Each row is a point on a tangle of strands that fork, close into loops and nearly touch. The rows are in no order.
Two points are linked if the straight distance between their rows is under 48.2.
Z184: [-33 -18  14 -29 -10 -25 -23 -25  21 -28  15]
Z127: [  0 -22 -14 -10  39   6  -6  26  14 -51  -4]
Z980: [-10 -26 -20  -3 -22   8  47 -17 -31   4  13]
Z694: [-19  12  -6   7  19 -31 -27   6  -7 -55 -11]
Z194: [ 21   0  65  -3 -22 -39 -49 -32  48  47  34]
Z845: [  4  31  -6  49  15  39  54  36  17  23 -34]
Z422: [-17 -14 -25 -15  29  40  11  24  24  16 -15]
Z66: [ 14  -4  61 -18 -12 -38 -53 -28  29  46  30]
Z81: [ 66  30 -15  28  34  35  21  35   7 -11  -9]
Z656: [  5 -53  17 -38 -32   5  -9 -26  -9   2  33]
Z33: [-35  36 -12  10   8 -28 -25  -9 -24 -15  -1]
Z230: [  4 -13  48 -28 -26 -35 -51 -35  14  25  27]
Z220: [ 71  46 -14  33  30  38  20  26  13  20 -25]
Z777: [-10   0 -27  -1  33  35  11  30  18  24 -32]
Z742: [-16 -35  16 -22  13  -9 -20   6  78 -50  14]
Z269: [ -7 -43 -12 -22 -20  10  31 -17 -22   6  20]
Z692: [-32 -30  10 -28  -6 -12 -19 -15  41 -35  21]
Z515: [ 14 -42  30 -35 -41  -8 -29 -25  -8  10  30]
Z365: [  3   4  39 -30   8 -29 -39 -26 -12  52  28]
Z25: [-10   4 -28  21  -4  20  45  23 -12 -27   1]
Z458: [-24 -36   6 -27  10  -6 -15   2  57 -40  15]
Z302: [ 39  29 -12  38  -1  10  -1   8   1  28 -80]
Z295: [-10 -19 -14  13 -21  13  66  -9 -25   6  13]
Z670: [ 35  13 -19  23  19  14  14  39  -7 -50  -2]
Z138: [ 15  19 -19  27   7   1   8  33 -15 -58  -8]
Z687: [-19  20 -12  14 -34 -15  15 -22 -51   5   7]
Z848: [-10   2 -30  20   8  29  54  27  -2 -10  -4]
Z839: [-14 -27 -16 -19  32  13  -3  22  22 -33   2]
Z691: [ 58  50  -6  40  17  29  16  25  13  26 -46]
Z417: [-41  20   0  -7   7 -30 -27 -26 -14   1   6]
Z388: [ 55  40  -3  46   5  17   4  10   9  30 -69]
Z825: [ 43  16 -20  23  31  30  21  43  -1 -31  -9]
Z537: [ -4 -47   0 -33 -24  13   4 -22  -8   0  29]
Z683: [ -4  17  26 -24   8 -28 -32 -29 -27  47  20]
Z389: [-29 -11  19 -30 -16 -29 -33 -33   6  -4  21]
Z630: [ 11  15 -17  25  10  17  -5  18  10  34 -78]
Z53: [ -8  -7 -14  -3  23 -13 -13  16  -2 -61  -6]
Z635: [-20  15 -25  23 -15   1  22  12 -25 -39   0]
Z737: [-18  -7  31 -29 -18 -35 -37 -42  10  13  24]
Z23: [-23  23 -18  25 -28  -4  27  -7 -35 -20   5]
Z162: [ 14   1  59 -25   2 -31 -43 -13  13  57  31]
Z20: [-26  19  10 -19   4 -32 -30 -35 -19  25  13]
Z994: [  5   1  10 -16 -21 -21 -15 -28 -55  37   9]
Z708: [-14  -6 -12  27 -19  18  80  -5 -13   4  11]
Z607: [ -6   8  -6   2 -32 -17   7 -31 -53  18   9]
Z345: [ -4  12 -22  36  15  35  57  33   9  12 -15]
Z252: [-10  28 -21  23  -9  -7   6  23 -23 -49  -6]
Z203: [-23 -26 -19 -21  27  27   7  19  27 -14   6]
Z743: [ 22 -36  44 -26 -43 -13 -49 -11 -16  24  21]
Z212: [ -2   9 -24  10  24  32   4  29  15  35 -55]

A tip is a point with one link. Name the tips that can be reached along the links from each point below, in the order of the rows.
Z825 => Z694, Z845, Z994
Z269 => Z708, Z743
Z737 => Z194, Z33, Z742

A piece is two or more points that can be reached from each other along the links. Count, over all rows, the pieces, the separate loops (a circle has one, a figure eight two, a Y none), the forks (points with three links) and the tips (points with one).
pieces => 3
loops => 0
forks => 2
tips => 8

Name the points in between on the shortest way along the links from the first point to the second, in order.
Z230, Z683 => Z66, Z162, Z365
Z737, Z692 => Z389, Z184
Z687, Z25 => Z23, Z635
Z81, Z687 => Z825, Z670, Z138, Z252, Z635, Z23
Z212, Z825 => Z630, Z302, Z388, Z691, Z220, Z81
Z845, Z635 => Z345, Z848, Z25
